Each row is a point on a landscape with many peaks, with its height.
From any point a climber steps to the highest of the 4 points nearest to it. It stops when none of these is higher. Distance is the straight distance between rows; heights are no part of it.
J788 height 57.8: 2,-16,-9,1,1,-15,26,-10,18,19
J751 height 51.4: -38,2,-13,-27,73,-35,47,16,24,16
J740 height 58.1: 32,1,-17,12,-60,27,-20,-10,-26,-10
J686 height 73.3: -3,-12,-25,-10,21,-25,52,-3,10,25
J770 height 73.0: -5,19,69,21,-18,27,-69,1,-43,-22
J319 height 56.0: 0,-15,-29,-8,11,-19,56,-3,14,26
J639 height 43.5: -20,25,32,4,37,1,-39,23,-1,-25
J82 height 44.0: -45,-1,1,-26,94,-36,30,22,19,9
J465 height 47.1: 20,-4,-15,7,-39,1,29,-23,23,7
J380 height 56.1: 23,-3,0,17,-60,28,-38,-8,-34,-6
J832 height 41.2: -4,12,35,12,-4,19,-52,15,-36,-16
J273 height 63.3: -2,-16,-13,-5,14,-23,30,-8,15,20
J237 height 77.5: -14,5,-34,-25,38,-27,77,10,28,28
J108 height 60.3: -27,-5,-21,-25,57,-31,46,13,17,18
J172 height 71.2: 19,4,-8,6,-33,22,-28,-3,-24,-15
J394 height 50.6: -30,3,-27,-29,56,-29,64,16,30,29
J863 height 52.8: -22,4,-31,-27,50,-28,67,11,26,28
J775 height 67.0: -20,-12,15,-3,38,-24,3,3,20,10
J177 height 56.2: -1,19,69,18,-28,37,-66,-4,-39,-25
J619 height 51.5: 13,3,29,13,-34,27,-52,2,-38,-15
J549 height 62.2: -28,3,33,1,50,-17,-22,13,23,-7
J894 height 28.2: -5,15,21,8,14,11,-44,16,-16,-27
J208 height 67.4: 16,8,-12,7,-29,22,-20,-4,-7,-17
J844 height 51.6: 33,-7,-2,17,-76,36,-36,-13,-36,-4
J758 height 44.3: 11,-17,-29,-1,-3,-18,57,-8,9,28
J906 height 44.1: 13,2,33,15,-59,38,-52,-9,-40,-16
J971 height 48.1: 11,-2,30,12,-46,31,-53,-4,-38,-14
J345 height 52.0: 2,14,-4,1,-8,11,-22,1,1,-18
J748 height 72.9: 44,-2,-24,20,-76,29,-15,-20,-27,-8
J295 height 54.9: -32,-1,-23,-28,60,-29,53,12,24,21
J65 height 66.6: 7,4,7,6,-18,21,-39,5,-28,-17
J261 height 59.5: -16,9,16,-2,24,-2,-20,9,21,-14
J622 height 17.0: -12,18,28,8,19,12,-48,18,-24,-22
J336 height 61.6: -5,-6,2,-2,5,-9,3,-7,24,0
J819 height 0.8: 3,1,-45,-12,12,-21,93,13,30,33
J696 height 43.7: 7,11,54,14,-48,39,-59,-4,-40,-21
J606 height 67.3: -6,-17,-12,-6,21,-20,32,-8,16,19
J47 height 46.4: -7,12,54,18,-11,21,-59,7,-43,-20
J139 height 50.2: 17,3,-17,3,-31,10,-1,-14,12,-12
J859 height 47.6: 17,-17,-19,4,-25,-13,45,-20,18,19
J313 height 20.5: -10,18,44,14,14,14,-61,18,-39,-21
J949 height 77.0: 25,-4,11,16,-74,38,-41,-11,-35,-6
J818 height 58.4: -28,-13,8,-12,61,-33,13,9,14,11
J733 height 27.2: 43,-7,-8,21,-100,40,-28,-19,-32,-2
J490 height 64.9: 27,1,-19,7,-43,25,-16,-8,-15,-13
J532 height 61.7: -10,-2,14,-2,24,-10,-7,3,23,-5
J344 height 28.7: 10,-8,-41,-9,1,-20,80,-2,10,30
J187 height 64.1: -12,-10,-18,-16,41,-27,46,2,12,23
J361 height 52.9: 3,8,8,5,-5,16,-44,8,-23,-21
J600 height 77.1: 12,3,-6,9,-23,22,-33,-2,-19,-16
J845 height 51.7: 7,-13,-15,0,-12,-15,34,-14,20,22
J651 height 40.1: -41,-7,17,-14,91,-39,8,17,12,8
J709 height 53.0: -37,-3,-3,-24,79,-34,31,19,16,15
J497 height 64.6: -7,-9,3,-4,13,-14,8,-6,24,9
J666 height 59.1: 3,-8,-4,-2,0,-10,13,-11,21,10
J972 height 76.3: -15,-15,-10,-13,36,-28,30,-4,15,22
J840 height 54.7: -18,18,26,-2,33,-3,-32,15,14,-22
J590 height 45.6: 14,-9,-13,5,-24,-2,27,-19,21,10
J985 height 52.4: 36,1,-27,12,-67,26,-13,-15,-21,-10
J472 height 56.3: -32,-12,23,-6,69,-33,-2,12,19,6
J760 height 45.8: -13,19,22,3,27,7,-32,15,-1,-25
J715 height 46.8: 3,6,48,14,-25,29,-57,2,-42,-14
J723 height 43.4: -1,-6,-36,-12,24,-24,66,2,13,26
J912 height 46.9: -13,-1,-28,-21,36,-29,62,3,20,26
J816 height 37.3: 3,-6,-35,-10,13,-23,71,0,11,29
J951 height 62.8: 8,10,-3,2,-14,18,-24,0,-7,-19
J123 height 61.4: -18,2,20,-1,28,-13,-16,7,25,-9
J527 height 24.9: -7,3,-41,-18,23,-22,85,11,30,33
J96 height 68.7: -16,-13,5,-6,36,-27,11,-2,17,11
J594 height 54.5: 3,0,-2,1,-4,-1,0,-6,24,-3
J573 height 42.9: 12,-4,-10,1,-21,0,10,-16,22,-1
J191 height 54.1: 11,5,-10,-1,-18,14,-12,-4,6,-18
J707 height 63.9: -27,-3,28,-1,50,-23,-12,12,25,-2
J408 height 59.0: 27,4,-26,5,-47,19,-5,-13,0,-12
J376 height 56.5: 9,6,25,12,-19,21,-51,5,-37,-17
J358 height 74.2: -25,-11,-11,-18,60,-35,33,9,14,16
J673 height 49.4: 26,0,-22,3,-44,9,19,-22,20,-2
J328 height 51.1: 17,-4,12,13,-47,27,-43,-3,-38,-11
J70 height 52.3: -2,3,2,-2,-2,3,-10,-3,18,-12
J64 height 51.3: 37,2,-31,14,-59,23,-2,-18,-10,-9
J363 height 54.2: 32,3,-29,7,-54,20,9,-19,5,-9
J431 height 49.6: -6,11,11,2,14,8,-28,10,7,-21
J839 height 53.4: 20,-3,20,15,-59,33,-47,-5,-41,-10

For each start below, name the point where the climber stops.
J715 | J600
J673 | J600
J707 | J972
J819 | J686
J344 | J686
J832 | J600
J651 | J358
J328 | J949
J696 | J770
J345 | J600
J971 | J949

Call two points neighbours if one is among the 4 nearest of the other. Go from one point of each pair to the other, from neighbour to neighbour, staying as high as possible. Name the lowest point that can't be avoided.
J972 and J949 | J70
J972 and J686 | J606
J949 and J748 | J380
J770 and J972 | J715
J972 and J237 | J863
J600 and J748 | J740
